A landscape with many peaks, sampled at points; each row gives a point and its height.
A climber steps from a point to the highest of its 3 nearest points, and stops where none of them is higher. Distance is the straight distance between rows; heights are no part of it.
q363: [-32  -1   1  15 -12 -24   7 -20 -13  -3]  height 493
q274: [-15   2 -32  33  -3 -13  -1   3   1  12]  height 83
q593: [ 22  27   9 -10   2  24   1  17   0  -7]  height 200
q782: [  2  -1 -21   5  15  -1  -1  -4  10 -10]  height 572
q513: [  4  -3 -19   0  19   5  -4   3   9  -8]  height 543
q338: [ -7 -19  15  -9   0 -13   1 -17  -2  -2]  height 51
q58: [-11   7 -25  19   0 -12   5  -3   6  -6]  height 551
q24: [ -7  10 -40  28   3  -9  -5   7   3   5]  height 358
q488: [-16 -20  26 -13   0 -15   0 -20  -7  -1]  height 34
q327: [ 10 -10  -3  -5  11   7  -4   5   6   3]  height 140
q937: [  4  -6 -12  -1  16   3  -4   1  11  -3]  height 549
q527: [ -1   5 -28  11  15   2   1   0  12 -12]  height 589
q632: [ -6   2 -25  13   3  -7   3  -5   7  -9]  height 541
q547: [  6  -6  30 -13 -16   4  -2   1  -6   8]  height 517
q216: [ -6 -18  39 -15 -12  -8   1 -13 -14   9]  height 402
q968: [-23  -1  -8  12  -6 -19   5 -17  -2  -5]  height 416
q152: [  4   1  38 -16 -26   2   6   1 -10   1]  height 441
q825: [15 10 11 -7 -6 16 -5 16 -1  5]  height 340
q461: [ 15   2   0  -2   7  18 -10  12   0   7]  height 149
q331: [ 13  -1 -12  -3  21  14 -12   8   7   3]  height 237
q668: [ 15  12  19 -17 -11  17   5  13  -1 -10]  height 455
q525: [12  1  6 -7  0 16 -8  8 -2  8]  height 194
q403: [  3 -11   2  -3  12   2  -1  -5   4   1]  height 8
q757: [  1 -18  11  -7   3  -5   0  -9   3   1]  height 96
q171: [  1  11 -40  14  15   0   0   7  13  -6]  height 526
q654: [-12  -2 -13   9  -1 -13   7 -14   4  -7]  height 323
q447: [ 19   6  -5  -2  16  19 -13  15   4   8]  height 218
q519: [ 23  27  14 -24   1  24   8  18   2 -16]  height 553
q188: [21 15  5 -6  4 20 -7 18  0  5]  height 232
q46: [ 9 -9 17 -9 -8  5 -5  3  0 10]  height 433
q926: [  8   5  29 -11 -17   9   4   7  -4   4]  height 618
q126: [-22   0 -26  27  -9 -19  -1  -3  -5  15]  height 259
q976: [ 11   6  20 -12 -14  11   1  13  -3   0]  height 525
q157: [ -2 -12  39 -16 -17  -5  -2  -2 -11   6]  height 459
q905: [  6   3  33 -15 -23   5   8   3  -7   1]  height 497
q721: [-15 -11   2  -2  -1 -17   6 -20  -2  -8]  height 445
q450: [ 14  11  30 -20 -20  10   8  10  -4  -8]  height 360
q346: [-34  -9  -8  23  -8 -27  -5 -10 -20  18]  height 397
q442: [ -6 -13   2  -1   7  -8   3 -13   3  -3]  height 150
q31: [-29  -9 -15  27  -7 -26  -4  -7 -13  18]  height 337
q436: [ 13   4 -23   2  30  13  -8   8   7  -1]  height 220
q492: [13 -5 -8 -1 16 10 -5  4  6  1]  height 314
q676: [ -6 -15   6 -11   6 -11   2 -18   1   0]  height 70
q981: [ 26  33   8 -19   3  23   3  18  -1 -11]  height 89
q637: [ 20  19   1  -3  12  23 -11  21   0   6]  height 203
q664: [13 -3 15 -8 -5  8 -4  8  0  7]  height 356
q686: [  5   5 -27   6  22   5  -2   3  10  -7]  height 564
q225: [ -6   9 -32  22   5  -6   0   4   8  -5]  height 499
q982: [-24 -10   8  -2  -4 -19   9 -27  -7  -6]  height 558
q722: [10 -8  5 -6  7 10 -5  5  2  8]  height 71
q458: [ 20  20  12 -12  -7  22   5  16   1  -7]  height 328
q451: [-34  -3   0  19 -12 -25   6 -16 -15   7]  height 544
q318: [-16   5 -22  20  -4 -12   3  -6   0  -1]  height 446
q690: [ -2   0 -22   5  11  -2   4  -6  10  -7]  height 567
q172: [-14 -12  -3   1   2 -13   7 -17   5 -10]  height 334
q17: [ -1 -17  23 -11  -7  -6  -1  -5  -6   7]  height 454
q82: [-22  -1 -14  20  -8 -20   4 -11  -7   1]  height 361
q392: [ -5  14 -45  29   7  -3  -2  12   6   3]  height 284
q688: [ 15  13  25 -24 -15  15  11  14   2 -14]  height 413
q842: [  7 -12  10  -5   2   4  -4   0   0   6]  height 240
q49: [  7  -9  26 -11 -13   4  -4   0  -5   9]  height 512
q911: [-14  -6  -8   2  -1 -13   8 -15   3  -8]  height 310

Call two points neighbours if one is among the 3 nearest of the other. Go from one point of each pair to the other, from neighbour to neighbour, staying as high as possible. Name the lowest point that can't be avoided.
q519, q968: q637
q58, q527: q632
q58, q968: q82
q519, q926: q458

For each start below, name the point where the climber stops.
q632: q527
q172: q982
q911: q982
q436: q527
q392: q527
q688: q926
q637: q926
q82: q58
q722: q926
q274: q58
